Points on a hilly landscape, in no order, each with its height.
From any point a ball takes the steepest step (drop divided by distance) to one of its 2 nearest points. It stops when none of these is lower. Distance is the straight distance between rows; heights are no part of it.
K962: [ -9 -30 -23 -58  19  56   3  19  -8 -27  -8 -42  27  13  34 -12  -2  17
  14  21 -12 -18  -4  -8 -11  18 -14 -19   5 -12   8   9]  h=6.52
K399: [-10   0  -1 -27  23  -2 -28  19 -27 -17  18   9 -17  14  -1  10 -22  50
  39   0  34   8  12  17  31  29   5 -34 -23  19   7  -8]  h=6.00
K835: [ 11   4 -22 -18  13  24 -26 -11  13 -17 -19  19   8 -29 -38 -28   5 -15
 -15 -30  -6  53  14 -14  24 -16 -16 -22 -18   6  16  18]  h=4.79
K853: [-16  31  15  -1 -22 -36   6 -41 -18  16  16  13  12  10   2  21  -1 -16
  -3   7 -21 -26  11   6 -19  43  30  16 -33  18  -5  -6]  h=4.68
K995: [  8 -20  -5 -51  22  45  38  11  -5  -7  27 -38  20  27  30  11 -15   7
   6  54   1 -21 -23 -21 -20  -1  -4 -13   6 -39 -26   1]  h=7.51
K993: [ -5 -37 -21 -18  -5  23  10   3 -11 -16 -20  -2 -11 -11 -21 -50  12  18
 -21 -50 -30 -30 -42   9   1  -9 -13 -20   9 -18  32   0]  h=6.72
K235: [ -7  16  12  15 -23 -63   0 -15   8  19   3 -19   6  20  24  36  -3 -16
 -23  36  -5  -8   5 -10 -17  21   0  54 -25   0 -15 -16]  h=3.17
K676: [-15  -8  -3 -29  28  40  -1   8  13 -27 -10 -15  29   6   8 -16  -2  -2
  18   4  -4   7   7 -12  -8 -11 -18 -17  -8  -6   2  10]  h=7.81
K951: [-12   6  16  29 -15  -9  20  -6  12   5  15  20  -8   3  -9  -6   3 -31
  -1 -13  -4  -3 -18  15  -9 -25  24  -3  -3  20  -5  15]  h=8.46
K848: [-17 -25  -5  -1  -4  -5  26  17  22 -10 -10 -15 -24  22  48   5  -1  -9
  25  21  21  -8 -11  20 -20  -6  18  -1  22  24 -19   0]  h=4.97
K388: [  0 -18 -17  16 -17   7  -9  13  15 -11 -41   1  -9 -17   5 -26  18 -14
 -12 -18  -1  15   8  14   0 -21  -5   7  24  27  19  19]  h=3.84
K730: [-18  -3   3 -50  -4  -4  15 -12 -15  -8  14 -18  11  25  39  13   4  -9
  10  36 -24 -45  -8  15 -21  52  15  10  -4   1 -23 -19]  h=2.08
K547: [-14 -35 -12 -43  17  39  15  23  10 -27 -24 -42  38   6  43 -19   9 -22
  12  17 -18 -20   2 -17 -18  10 -20   4  32 -14   4  12]  h=6.83
K95: [  7   9  18  32 -41 -37   9   2  25  18  17  15 -30  -3  -9  -2   9 -47
 -32   0 -14  16 -23  -7  -5 -27  15  17  13 -17 -22   4]  h=8.76
K939: [ 32   2 -10  50 -29 -22 -13 -21  -1  31 -26  11  -5 -13   1  14  11   6
 -12  -5   2  -5  30  37  10  27  30  26  25  40  11   2]  h=3.48
K767: [ 23   2  -2  19 -24  -7  -3  13  36   6 -12  26   1 -18  -2  -2  -6 -38
 -18  -3  10  43  28   8   5 -25  20 -11   2  46  -2  40]  h=0.58
K349: [  0 -28  -6  18   8  -5 -10  10  14 -10 -21  -1  -6   2  24  -3  -5   8
  41  -3  32  13  28  35  -6   9   9 -23   5  53  14  24]  h=4.28
K133: [ -2  17  17  14   4 -12  17  -7   6  15  16  -3  -3  10  -7  15 -10   6
  -3   9  14  -4 -24 -23 -20 -25 -10  14 -15 -30 -11 -16]  h=5.01
K187: [  7  17  13  21 -16 -10   1  12  30   7  17  25 -24  -5 -15  -3  -8 -42
 -16  -9  16  45 -10 -16   5 -39  24 -15  -3   9 -16  20]  h=2.44
K522: [ -1  13  -3   6  24   6 -43  14   3 -13 -21 -15  13 -11  15  17  -5  11
  22  22  25  30  45  -1  11   3 -13  13  -7   8  -8 -10]  h=7.42
K868: [ -1   5  -3  14  29  24 -24 -12 -22  11   0  -2  22 -16 -13  -1  21  27
  13  -6 -14 -26  17   0  11   8 -22  -1   3 -28  12 -10]  h=5.05
K29: [ -3  -5   5   8  -5 -11   8  10   3  -9  14   4 -42  11   7  12 -16  27
  16  -7  29   7 -20   8  -2 -18  16  -9   4  10 -10 -13]  h=6.63
K515: [ 25   6   8  19 -18  -6  10  13  18  17 -13  39  35 -41 -18  -1   4 -53
 -34  -4 -25  32  41  -3  14 -25  -3   1  15  23   9  44]  h=3.50
K573: [-13 -14   7 -24  -9 -21  28  16  23  -3   0 -21 -25  33  55  24 -14 -21
  10  44  18   0 -20   0 -27   5  31   7   9  16 -36 -10]  h=4.45
K534: [-12  -1   9 -49  18  40  40  13   8  -6  26 -24  36  27  11   3 -15 -32
   6  39  -8 -23 -10 -34 -21  -4   3  -6   0 -43 -25  -2]  h=7.32
K917: [ -5 -22 -17 -29  11  12 -14  20  16 -35 -30  -3  -9  -8   0 -28  -9   2
  15 -28  20  42   6  14   2  -9 -21 -31 -13  43  21  27]  h=7.03
K647: [-10   4   3   1  10  12  14 -12 -16  -2  13  17  -6   3 -29 -14  -6  27
   7 -27   0 -16 -24  10   9 -13  11 -28 -12  -1   8  -5]  h=3.25
K90: [ -7   9   2 -10  -9  -4 -21   9  20  -9   1  12 -35  -6 -21  -8  -8 -28
 -24 -14   7  52 -11 -26  11 -25  23  -6 -11  -6 -17   0]  h=0.69
K621: [  0  -1   0   0   7  -6 -27  30  17  -9  -7 -21 -26  10  34  27 -16  17
  14  31  48  31  17 -11   0  -9   3   8   4  10 -26 -17]  h=3.63
K677: [-18  25  17  -8  24 -14  -2  -2 -16   2   7 -19  24  18  18  37 -19   9
  12  44  18 -11  18 -23 -25  19  -7   5 -36 -14  -4  -6]  h=3.05
K102: [-29 -25  20 -17 -10   8  45  22  21 -16  14   1  -5  27  11 -27 -11 -55
   8   9   6   2 -23  -7 -16 -22  21 -21   7   3 -14  37]  h=5.86
K839: [ 14  20 -10   8  18  10 -34 -31 -28  14   4  31  22 -32 -39 -11  13  23
   3 -31 -21   5  43  10  16  25 -10 -24  -9   9  32   3]  h=4.00
K886: [ -8 -14   1 -28  -1  19  11  34  28 -13   4 -24  -8  15  12  -8   0 -34
 -14  13  -4  23 -16 -37  -9 -32   0   8  20 -35 -25 -12]  h=6.15
K241: [ -1  24   2  10  20  -4 -33  -7 -37  18   6   2   3  -4 -15  13  -2  46
  15   3  15  -9  20   0  17  38  -3  11 -22 -14  13 -19]  h=2.82
K723: [ -1  20  15  27  -6 -22  -2 -24 -20  16   9  16  -7   7 -11  16 -16  18
  13  -5  21 -13   6  15  -4  16  24  -3 -18  25  14   2]  h=5.88
K33: [ 11 -17 -11   8 -19   1  -6  24  38 -12 -22  13 -11 -19  -4 -28  -2 -41
 -14 -22  12  56  17   2   3 -31  -1 -17  -3  45   9  45]  h=2.02
K325: [-15  18  21 -14  22  -4  18  13   9  -2  13 -18   8  22  23  25 -29   1
  17  42  32   1   0 -32 -26 -15  -4   5 -23  -7 -20  -5]  h=3.75
K149: [-10 -15  -4 -19 -17 -18  10 -10 -11  -1   6 -18 -11  25  35  13  13   1
  10  23 -19 -45 -15  30  -6  35  11  21  18   2 -20 -25]  h=1.09
K96: [ 33  10 -12  31  11  10 -13 -20   3  11   1  27  -2 -38 -40 -13   9  26
   4 -41   5  39  13   8  38 -21 -45 -23   7   4  17   7]  h=6.82
K833: [ -9  -6  -2  22   7   1 -12  -9 -11  13 -15  16  26 -17  14  -7  25  -3
  34  -7 -25 -30  57  21 -24  44  -1   0  21  34  25  18]  h=6.18
K175: [ 10  11 -17   8   8  14 -19 -25  -3   2  -2  24 -11 -28 -45 -15   2   9
 -21 -42  -5  24 -15 -15  36 -19  -1 -16  -8 -27   0  -9]  h=6.19
K46: [ 32  31  17  52   9 -17 -13 -17 -11  31   0  10  21 -28 -17  32  -6  29
   8  -4  19  17  38  -6   2  -1 -27  10  -3   7  24   5]  h=4.62
K472: [ -8 -13  -3 -42  13  30  28  10   6 -13  -2 -32  32  18  32  -8   8 -35
   5  32 -22 -26  -2 -20 -18   9  -9  14  20 -29 -15   1]  h=7.10
K207: [ -5  -2   0   9  19  14   1  17   3 -14   8  -1 -11  14   4   5  -7  37
  40   1  28   1   4  19   6  -9 -11 -23  -3  10  -3   0]  h=6.90
K874: [-11   0 -10 -16  24  18 -24  13   7 -24 -18 -11  15  -2  16   5   3   2
  21  17  13   6  31  -2  -4  -6 -11   6   0  17  -4   1]  h=7.59
K57: [ 31  19  10  46 -14 -35 -13 -28 -10  40 -10  12  12 -14  -2  35  -4  10
  -2   3  15  -3  29  17  -5  27  10  26   2  29  10   2]  h=3.89
K964: [ -6  13  19  -5  29  16  28  -7  -5   7  34  -5  -1  24   0  14 -29  33
  24  13  26 -22 -32  -8 -18 -22 -10 -26 -28 -30  -7 -11]  h=4.38
K380: [ -3 -13 -29 -17  -4  12 -37   2  -8 -13 -24 -18 -25  -5   2  -2  21  22
 -20   5  -9   2  -7   7  22  22   5  21  24 -16  -2 -33]  h=6.66
K798: [ 14  24  -2  -3  -4 -13 -40  11  22  -6 -34  -6   2 -18   1  17   4 -18
 -25  25  10  42  33 -37   8  -5   9  39  -6  -4 -19 -24]  h=7.01
K168: [ -9 -19  -2 -40 -20  10  36   2   6 -12  28 -14 -19  24  10 -10   2 -32
 -23   8 -26 -22 -59   3  -2  -8  13  15  25 -33 -27  -8]  h=6.22
K484: [ -5  15  -5  -5 -10   1 -18   2   5  -3 -16   0   8 -11  -5  -1  15 -31
 -26   6 -12  17  15 -18   9  -3   6  31   0  -7 -12 -19]  h=6.71
K581: [ -2  22   2  12   9   3 -13 -28 -18  13  -1  20  34 -20   2  -6  23  -7
  11  -9 -37 -27  54   9 -22  32  -2  -1   3  14  20   5]  h=6.39
K765: [-31 -52  -6 -51 -19  20  47  13   2 -23  -5 -25   1  18  32 -35  -2 -36
  -9  -6 -23 -30 -45   2 -22  16   5 -10  26   0  10  23]  h=4.99
K626: [ 15  10  -8  19  21  17 -34 -13 -17   8 -15  20  15 -25 -21 -13  21  33
  19 -23  -1   8  32  15  23  13 -26  -6   9  15  31   5]  h=4.50
K815: [ 17   2 -19   8  21  16 -22 -21 -17   2  -4  17  -8 -29 -46 -29   6  34
   7 -47 -12  12   1   6  38  -6 -24 -29 -11  -8  18   2]  h=6.54
K771: [-20 -32 -17 -45  13  15  -5  17  -5 -40 -19 -11 -14   8   8 -23 -11  19
  14 -17  14   9  -5  13   5   9  -3 -39 -15  30  19   9]  h=6.79
K548: [-17 -16  -5 -28 -31   1  20   9  -1 -14  22  -2 -55  19  -1 -19   2 -33
 -35 -12 -18   5 -56  -2   9 -12  35  -5  11 -18 -23  -5]  h=6.56
K643: [ 31  28  21  60 -25 -43   9 -19   5  34   3  18  -3 -14 -21  35 -23   5
 -39  -4  20  32   2 -27 -13 -14   0  20 -14  -2   4  19]  h=2.25
K447: [  1  -9   1   9  13   9   2   6  20 -17 -15  10  21  -6  11 -12  -1  -8
  34  -4  16  23  40  15  -5 -19 -14 -22   4  47  10  33]  h=3.77
K775: [ -9 -12 -10 -56  28  17 -12  21 -38 -24  17   5 -12  17   3  -3 -23  46
  26   1   8 -10   9  14  24  37  21 -51 -36  12  13  -1]  h=6.29
K693: [-23 -29  -6 -20 -18  20  15  -1   0 -14 -17 -10  10  -3  -6 -51  20 -57
 -28 -29 -45 -19 -36  -4  -2  -7  -5  -2  12 -19  21  26]  h=4.49
K661: [ -3  22  14  -4   2  -7  -1   5  15   1 -10  18  38 -13  -2   2  -5 -47
   3  18 -10  10  37 -21  -1  -6   9  12 -13  18  -3  14]  h=6.14
K470: [  9 -17 -13  -1   9   6 -13  12   6 -17 -15   7 -20  -6 -16 -25  -4  29
  17 -28  17  31   2  21  23 -11 -28 -31  -1  26  18   9]  h=7.26
K279: [ 20  18  -2  11   6   0 -12  13  32  -4 -14  20  26 -26  -9   8  -3 -28
  -4  -2   5  50  48 -10  17 -23  -1  -8  -9  35   1  25]  h=2.24
K668: [  5  20  17  19 -26 -38  12 -16  15  17  15   1  21   4  -3   5  12 -43
 -27  14 -29 -25 -15 -12  -8  -3 -16  43  -1 -28 -15 -18]  h=5.32
K120: [ -3   6   6   6  19  -3 -19  11 -14   7  -7 -36  13   7  31  35   6  28
  10  46  17  -8  10  -2  -6  15 -24  30   6 -27 -14 -26]  h=1.89
K994: [-18 -23  -1   8 -16   9  17   5  12 -11 -14   6  11 -10 -13 -50  16 -45
 -11 -31 -26 -13 -31   3 -11 -28 -11 -11  18  -1  25  36]  h=3.79
K637: [ 34  10   1  36   3   6  -6 -10  21   3  -2  21  -3 -27 -25   1   4  11
   7 -26  15  47   9   1  14 -31 -26 -14   4  26   3  17]  h=7.06
K701: [ -8 -40  -3 -33  14  39  49   3 -12 -13  13 -30  22  25  19 -23   3  21
  27  -1 -27 -60 -33  13 -22   8 -11 -28  14 -18   9   7]  h=3.91
K649: [  9   6   2  34 -22 -35 -15 -11 -12  21   4  -1 -40   5 -11  23  -1  36
 -10  -3  22  -4 -18   7  10  20  15  27   5  -6   0 -32]  h=1.77
K752: [ -7 -21 -32  -4 -12  18 -16   4  -5 -13 -32  -9  -1 -27 -13 -45  28  -3
 -27 -38 -21  -3 -18   0   6  -5 -25   7  16  -6  31  -5]  h=6.41
K485: [ 33   3  -2  48 -14  -4   9  -3  16  31 -13  23  32 -38  -8   8  15 -27
 -27  -6 -16   7  34  14   7 -20  -2  12  36  34  13  26]  h=2.56
K266: [ -6 -30 -25 -29  24  31 -35  40 -32 -15 -16 -28   9   2  24 -13  12  48
  27  10   5 -11  10  20  23  26 -37 -15  17 -17  18   4]  h=5.87
K551: [  2  12  23  45 -37 -25  32  -6  12  15  24  30   5  -1 -10  -5   1 -54
 -24  -9 -15 -16 -25  11  -7 -23  22   3  13  -2 -10  26]  h=8.61
K93: [  6  23  21  27 -34 -50  14 -30   6  28  12  18   4   0  -2  19  -6 -24
 -18   3  -7  -9  -9  14 -20  12  30  19 -19  21  -2   7]  h=4.18
K338: [-30 -41   6 -39  -9  22  50  19  13 -24   8 -18   1  29  17 -34  -5 -60
   7   3 -10 -14 -39 -12 -19 -10   7 -13  17  -9  -2  35]  h=5.45
K528: [-24 -15  -9 -38  13  20  17   6   0 -28   0 -10  -1  21  18  -4  -6 -10
  13   8   5  -8 -13   0 -11   1  15 -12   3   6  -4   3]  h=8.06
K704: [ 14  20   8  18  10 -13 -14   4  14  -5   9   6 -21   0  -9  18 -25  16
  17   1  49  40   7   5   3 -11  -2 -14 -20  26 -11   1]  h=5.41
K264: [-13   5  15  -8 -28 -35  14  -7  18   6  16 -11   1  22  12   0   6 -52
 -26  24 -25 -18 -27  -5  -9   3   0  42   6 -17 -33 -19]  h=5.62
K872: [ -6 -17 -22 -20 -27  -6 -13  14   6 -17 -15 -16 -39  11  24   1  23   0
 -17   4 -11   0 -22  13   5  10  22  21  26  -2 -17 -31]  h=6.89
K179: [ -6  -5 -14 -40  15  31 -14   6  16 -24 -11   3  -9  -6 -25 -31  -4 -17
 -11 -22   1  41  -5 -24  19 -27  -8 -26 -23 -12  -7  10]  h=3.85
K648: [  4   5 -17  -7 -15   8 -24   1   6  -4 -21  20   0 -34 -29 -25  14 -39
 -40 -25 -15  43   8 -19  22 -14   6  -4   1   7   7  25]  h=5.49
K560: [  7   2 -12   0  32  46 -25 -17 -22  13   1  -3  26 -17 -23 -21  12  31
  -5 -23 -20 -29  15  -9  20   3 -27 -13 -22 -42  11 -20]  h=5.35
K111: [ -4 -37 -22 -18   5  11   1  19 -16 -22 -18   0 -26  -2 -20 -38   7  43
  -2 -42  -3 -15 -28  22  20  -4 -13 -26   8  -6  28  -3]  h=6.96
K137: [ -5 -25  -5 -48  11  41  44  -6 -18  -3  34 -25  20  28  22   1  -2   9
  17  27 -33 -57 -31   9 -24  20  -1 -15   1 -30  -8  -2]  h=3.37
K254: [  7  -5 -11  26 -28 -25  -8 -23 -19  23 -10  13 -15  -4  -2  -5  25   9
  -3 -13 -25 -29  10  36   7  32  28  20  15  21  12 -13]  h=2.94
K688: [-10 -19  -4  22 -18 -26   7 -14 -11  10  -4  -4 -13  14  30   7  25  13
  23  -2 -14 -53  -5  42  -4  39  16  20  24  18   0 -15]  h=2.16
K53: [  1 -14  -3 -20  21  40  18  11  -4  -9  16 -25   4  17  12   7  -7  20
  12  21   6 -26 -22 -10  -8 -15 -18  -5   6 -39 -18 -17]  h=7.70
K703: [ -6   1 -24 -12  -4  12 -24 -12  -7  -4 -27 -17   4  -9  -5  -8  32 -13
 -28   1 -33 -11  -1  -6  10  17  -6  39  13 -18 -10 -30]  h=6.42
K911: [ -1 -34 -27 -34   1  35   2  27   0 -27 -16 -37 -10   5  14 -18  13  22
  -9  -1  -6 -10 -30  -7  -1  -9 -19  -3  32 -29  -2 -12]  h=7.64
K56: [-22 -51 -10 -35  -3  23  35   7 -14 -20 -10 -28   9  19  28 -25  11   3
   8 -10 -26 -56 -33  20 -29  21 -12 -15  31  -1  27  12]  h=4.43
K191: [-17  11  -3 -34  23  29 -23 -13 -23  -3   7  -8  29   1   3  -3   4   3
  13   9 -27 -30  29  -8 -11  37   4  -6 -21 -13   0 -13]  h=6.99
K628: [  9  35  12   7  16   4 -37 -29 -35  19  17  29  17 -16 -26  11  -9  29
  20 -14  -5  -7  43   4   9  42   0 -14 -25   9  17  -5]  h=3.47
K218: [  0 -27 -27 -32   6  27 -11  17   7 -22 -12 -13 -20  -3 -12 -19   9  24
 -19 -12  -5  10 -29  -6  16 -12  -9 -10   9 -25   0 -16]  h=7.41
K17: [ 21  22   9  46 -20 -29  -4 -28 -12  30   5  30 -17 -17 -29  18 -12  12
 -19 -25  12  18  -6   5  10  -3  15   3   3  18   8   2]  h=3.82
K787: [ 14   5   7  54 -17  -3  25  -6  13  24   1  32  25 -32 -18  -9  17 -37
 -20 -18 -19   3   3   8   0 -39  -8   2  31   8  13  33]  h=1.50
K851: [-11  17  17 -10  33  18  22   4  11 -10  33   1  10  17  -7  10 -31   8
  25  18  27  10 -12 -29 -18 -33 -17 -20 -31 -21 -17  -3]  h=4.37
K555: [ -3 -18  -7 -63   5  20  36 -13 -18  -8  31 -32  21  32  44  12   1  -6
  11  41 -31 -52 -23   9 -23  51   5  -6  11 -17 -18 -15]  h=2.79
K566: [  9  -5 -11  -7  22  11 -12  13  11 -25   7  10 -44  -4 -25 -16 -13  41
  14 -32  20  44 -12   7  35 -16 -19 -41 -16   0   2  -5]  h=7.49
K568: [ -8  21  18 -15  -1  -8  13   2   8   3   0  -3  37  -1  -7  -5   2 -59
  -5  25 -31  -4  19 -25  -6  -7   1  22  -4 -20 -15  -1]  h=5.78
K913: [ -7 -32 -16 -60  22  22  -1  17 -23 -32   6  -9  -7  10  -3 -23 -15  41
  24 -18   4 -14  -3  18  15  19  -7 -58 -22   9  17  11]  h=6.55
K627: [ -6 -25 -19 -37  -2  17 -13  13   4 -25  -2  -2 -52  -2 -12 -23   4   9
 -35 -28  -8  20 -44 -14  23 -21  18 -14   3 -30  -4 -19]  h=7.15
K346: [ 21  13  25  60 -40 -57  23 -17  19  39  12  10 -11   0  -4  25 -16 -17
 -21   0  16   3  -9  13 -27  -5  23  23  -7  15  -3  21]  h=3.70
K83: [ -3  34  11  14  16  -4 -12 -25 -13  14  -3  11  43 -15  -9  14   4 -13
   0  12 -27 -21  39 -13 -16  19  -6  20 -13  -1   9  -6]  h=6.62
K299: [  0  -8  -1  28  -9  17  23   1  14   0  -3  21  17 -19 -26 -36  12 -31
  -9 -31 -19   7 -14   3   5 -44 -21 -19  20  -4  22  38]  h=2.87
K221: [ -7  10  -7 -42   8  12 -13  12  12 -24   0  -1 -17   8  -9  -2 -12 -13
  -2   2  21  42   0 -25  13 -18  20 -15 -23   1 -20  -6]  h=2.55
K307: [ -5   8  18  28   3 -23  26   5 -11   6  26   8 -29  27  -3  24 -16  52
  28   6  36 -20 -31  14  -9 -10   0 -16  -8  -2   0 -14]  h=6.34
K432: [-12 -18  -6 -41 -22 -11  26  -6   2  -6  22 -20   0  35  23  -1  14 -43
 -21  18 -32 -35 -40   9  -7   9   2  23  22 -24 -34 -28]  h=5.95
K204: [  7 -26 -15 -40   8  42  20  26  13 -12  18 -35 -14  16  15  -4  -8  12
  -7  11   1  -4 -46 -22   0 -28 -13 -13  19 -45 -22 -11]  h=7.90
K128: [-14   1  10 -23 -14  14  22 -10   5  -4   8 -10  24  14  -3 -18  18 -56
 -12   6 -36 -27 -13  -9   1  -3   3  26   9 -32 -18  -2]  h=5.39
K921: [  4  18 -18  -6  27  30 -24 -31 -13   7  -8  12  19 -29 -38 -17  12  13
 -19 -22 -15  -1   2 -25  34   1  -8 -11 -24 -37   2 -17]  h=5.74
K533: [-17 -16  -3 -22 -11  24  17 -15  -2  -6   4 -10  16   8 -11 -35  27 -40
 -26 -18 -50 -36 -26   3  -2   1  -6  15   9 -38   1   1]  h=5.02
K418: [ -2  29  18  30  -5 -12  19 -21  -1  17  14  20  17  -8 -23   8  -2 -14
 -14  -2  -8  -8 -11 -14  -8 -21  -2   5 -19 -21   6   1]  h=4.48
K828: [  5  23  21  43 -27 -53  19 -11  18  26  14  -1  -9  10   2  29 -15  -4
 -18  12  11  10  -4 -21 -30 -17   4  29 -19  -8  -1   9]  h=3.12
K791: [ 12  24  18  36  -4 -20  -6  -1  19  15   0   5   3   0   2  21 -26  -2
   6  12  36  30  21  -7  -9 -16  13   8 -17  20  -9  13]  h=5.04
K570: [ -8 -19  -5 -19  11  12  19  13  -4 -32  21  19 -31   6 -28 -23 -15  24
   3 -35   4  -1 -41  12  16 -27  14 -46 -18   1   2   7]  h=2.14
K966: [ 28  31  21  47   2 -35   7   0  14  28  -8   8  34 -22   7  40 -26  -2
   2  24  26  20  45 -13 -13 -10  -2  21 -19  28   9  20]  h=4.61
K81: [-14  11  13   6  16  -9  -7  -7 -25   6   8   3  10  15  19  19   3  21
  37  19   8 -35  15  18 -17  36   7   1   0   7   7  -9]  h=5.66
K462: [ 38  18  16  59 -19 -19   0 -19  13  36  10  43  -4 -30 -27  26 -13   6
 -41 -29  13  44  -1  -9   9 -25   7  -2  12   8   2  24]  h=3.16
K63: [-17  -3   1  -6 -14  -1   8  -3   8  -5   2   6  -8  13   8  -8   2 -27
   1  -1  -8 -11 -19  12  -8  -2  20   9   1  13 -17   2]  h=8.29
K67: [ -9  35  23  24 -17 -39  21 -31  -3  24  24   0  20   6 -19  10   2 -21
 -24   8 -21 -19 -21 -28 -18  -3 -12  33 -26 -38  -5  -8]  h=4.98
K743: [ -7  25  14  25 -13 -43  -9 -29 -31  24  10   8  -7  13  -8  38 -20  29
   0   4  18 -14  13   4 -14  43  15  19 -37   9  16  -7]  h=5.61
K50: [ -3  17  24   7  -1 -22   9  17  25   6  13 -14 -16  12   7  19  -4 -12
 -11  27  13  15 -13 -38 -18 -30  -7  24  -6 -33 -23 -21]  h=5.40
K909: [-12   3   6  -9 -10 -48  20  -7  12  11   2 -21  -6  34  48  33 -13 -16
   1  44  14 -15  -9  -1 -26  23  12  32  -8   3 -35 -19]  h=3.86
K769: [ -1  18  15  33  -6  -4  21 -32 -13  17  20  23  -1  -3 -28  -3   1  12
   1 -20  -8 -31 -27  12  -8 -10   6  -4  -5 -10   7  -4]  h=3.93
K463: [ -8  10   1 -19   3   4 -18  16  13 -16  -5  -8 -23  10  11  16 -14   8
  -1  17  27  34   2 -20   5  -1  15   4  -8   5 -20 -24]  h=3.54
K660: [ -6  13   7  -3  17  -4 -26   4  -3 -11   5   3 -17   7   2  21 -25  28
  30   7  47  31  20  16  11  14  10 -23 -29  36  -3   2]  h=5.69
K402: [  4 -16  -4   9  -3   1   7  16  32  -9 -31   9  20 -17   7 -27   9 -30
   2 -13   4  27  24  15  -6 -29 -17 -15   9  36  19  39]  h=3.06
K899: [ 13   8 -16   0   5   9 -32  -2 -30   7  -2   3 -17 -11 -30   1   7  46
   4 -19   7  -1   1   2  36  18  -1  -1  -7 -14   9 -31]  h=1.96
K304: [ 25  20   3  37 -20 -32 -16 -34 -35  33   0  25 -15 -19 -37  21  -6  30
 -16 -24   4  -2  10  13  20  31  24  17  -3  16  18  -5]  h=4.21
K141: [-10  37  11 -14  18  -2 -20 -30 -27  15   4   0  33  -4   2  15   1   1
   6  18 -28 -28  40 -14 -21  39  -1  18 -33 -17   4 -25]  h=6.80
K140: [ 44  23  20  57 -11 -31   1 -18  -4  45  -9  12  32 -33  -9  44 -24  13
 -22   7  10  15  43   3  -2   6   1  33  -3  27  19  17]  h=4.24
K803: [ -6  -6 -14  -2  25  23 -36  15 -34   7   2 -18   6   3   6   0  15  48
  20   7   2 -24   7  11  21  23 -21   0  10 -33   7 -21]  h=5.43
K360: [ 16 -33 -20 -30  22  14  -1  32  -8 -33  -2 -10 -42  10 -19 -29  -7  57
   4 -38  13  17 -24  12  32 -14 -24 -53  -5  -2  13  -5]  h=7.25
K373: [ -9   1   4  -1  27   4 -23  32  -8  -6  -1 -29  -4   8  33  32  -9  36
  24  42  37  17   7  -7  -1   8 -14   6   0  -9 -17 -17]  h=2.86
K616: [-10  -1  13  -1  14  17  36  -1  -6  -5  32   1 -10  21  -9  -3 -14  24
  17 -10   1 -23 -34   6  -9 -23   3 -26  -3 -19 -10  -5]  h=3.92
K107: [  7   9  19  50  -4 -27  19 -10   0  12  11  10  -8  11   4  26 -16  29
  24  -3  34 -10  -2  13 -15 -10  10  -1  -5  14   5   2]  h=6.10
K298: [ -3 -34 -20 -50  30  34 -14  35 -28 -27  -4 -34   8  13  38  -5   5  38
  19  18   2 -17  -3   8   0  27 -16 -32  11  -9   9   3]  h=6.21
K164: [ 21  15   7  24   1 -13 -27  20  20   0 -27  -7  17 -19  10  16  -2 -15
  -5  27  14  30  44 -19   7  -8  -5  34   4  11  -9 -10]  h=7.21
K901: [  0  13   8  23 -24 -43  -6 -16   1  20  -1  -8 -17  12  11  26   1   1
 -10  15   8 -14  -5   3  -9  18  12  41  -7   1 -15 -28]  h=2.54
K374: [  9  -1 -31   4 -12   6 -28 -10   4  -9 -37   8 -12 -32 -18 -21  31 -13
 -38 -23 -19  19   1  -5  27  -5  -4  24  19  -5   8  -8]  h=6.04
K682: [ 17  27   9  21   0   4   3  -5  20  10   2  37  30 -29 -29  -2  -4 -33
 -11 -10 -10  38  28 -10  12 -29 -10 -16  -3  23   7  31]  h=3.32
K407: [ 15  12   9  39  -2  -8 -10 -27 -36  35   8  31   4 -16 -29   6   9  39
  17 -27   1 -12  22  23  14  25   3  -6  12  21  20   5]  h=4.56
K177: [ 16   2  -8  25  -7 -20 -21   2 -20  14  -4  13 -38  -1 -25   9   1  47
   2 -18  25   9 -11  10  31  10   5   8  11  -3   6 -25]  h=0.93
K387: [-23  18  13   2   0 -41  -1 -17 -31  18  23  -8  -4  26  22  38  -9  31
  16  28  12 -35   4   5 -21  52  11  11 -32   0   1 -18]  h=5.31
K244: [ 23  -1   5  59 -12  -8  -3 -12 -16  36  -5  23   8 -19 -11   8  18  26
  17 -20   2 -13  23  30   9   2  -9   4  34  34  25  17]  h=4.86
K72: [ -5 -14  -7 -28 -14  -4  -3  16   7 -19  20   4 -67  12  -5  -7  -8   4
 -32 -12   1  23 -51  -6  15 -19  40 -15   5  -7 -19 -16]  h=6.86
K639: [-22  22  10 -16  -8 -34   1 -33 -22  16  10  -4  14  24  22  26  -4  -7
   4  24 -16 -42  11   9 -25  58  11  22 -27   3  -8 -26]  h=5.00
K630: [  1  -7   5 -14  11  22  -2  23  33 -19  -4  -7   0   1  -1 -23   1 -26
  -3   2   5  36   1 -33   1 -48 -22  -1   9 -26  -9   6]  h=6.59
K960: [ 14  17   1  29   9   0 -18 -12  -4   7 -13   9  12 -25 -18   3  11  10
   2  -2   4  16  20  -4  13  -9 -21  17  10   1  10  -8]  h=5.03
K970: [  8 -19 -19  27 -12  -4 -22  10  14  -4 -30  -3 -22 -12  11  -9  19  13
   6 -12  20  16  16  24  12  -6   0   9  28  27  12   5]  h=4.33
K192: [ -3   3  22 -15 -13  -5   7  32  27   5  19 -23 -29  17  13   6   2 -27
 -19  20   0  26 -21 -48 -12 -37  -1  19  17 -56 -28 -23]  h=5.77
K124: [-11  -4   1  10  14   6 -13   0 -18  -1  -6   8   7  -5  19   1  17  11
  43   1   2 -28  34  21  -9  33   1  -4   4  29  16   3]  h=5.94
K243: [ 19  17  12  12  -4 -26  -1  22  28  10 -23   8  45 -21  13  21 -16 -51
  -2  38  -6  24  62 -18  -4  -7  14  24 -10  30  -2  19]  h=6.45
K486: [ -9 -37 -18   4  -6  -6  -1  21  -1 -12 -24 -12 -30  12  30  -6  12  20
  21   6  10  -8   0  27   4   6  10   2  29  22  -3  -2]  h=4.83

Where does a ball stop that starts at each point below?
K960: K177
K848: K177
K29: K643
K765: K149
K360: K90
K551: K703
K243: K787
K995: K868
K470: K149
K83: K643
K207: K149
K46: K149

Call two points neighbours if one is among the 2 nearest of the other. Go from one point of each pair to the other, from neighbour to neighbour, staying as low as possible. Name the highest point that can't be avoided.
K767, K703: K872
K787, K149: K960
K120, K570: K964
K767, K787: K515
K177, K787: K848
K120, K90: K621
K643, K149: K244
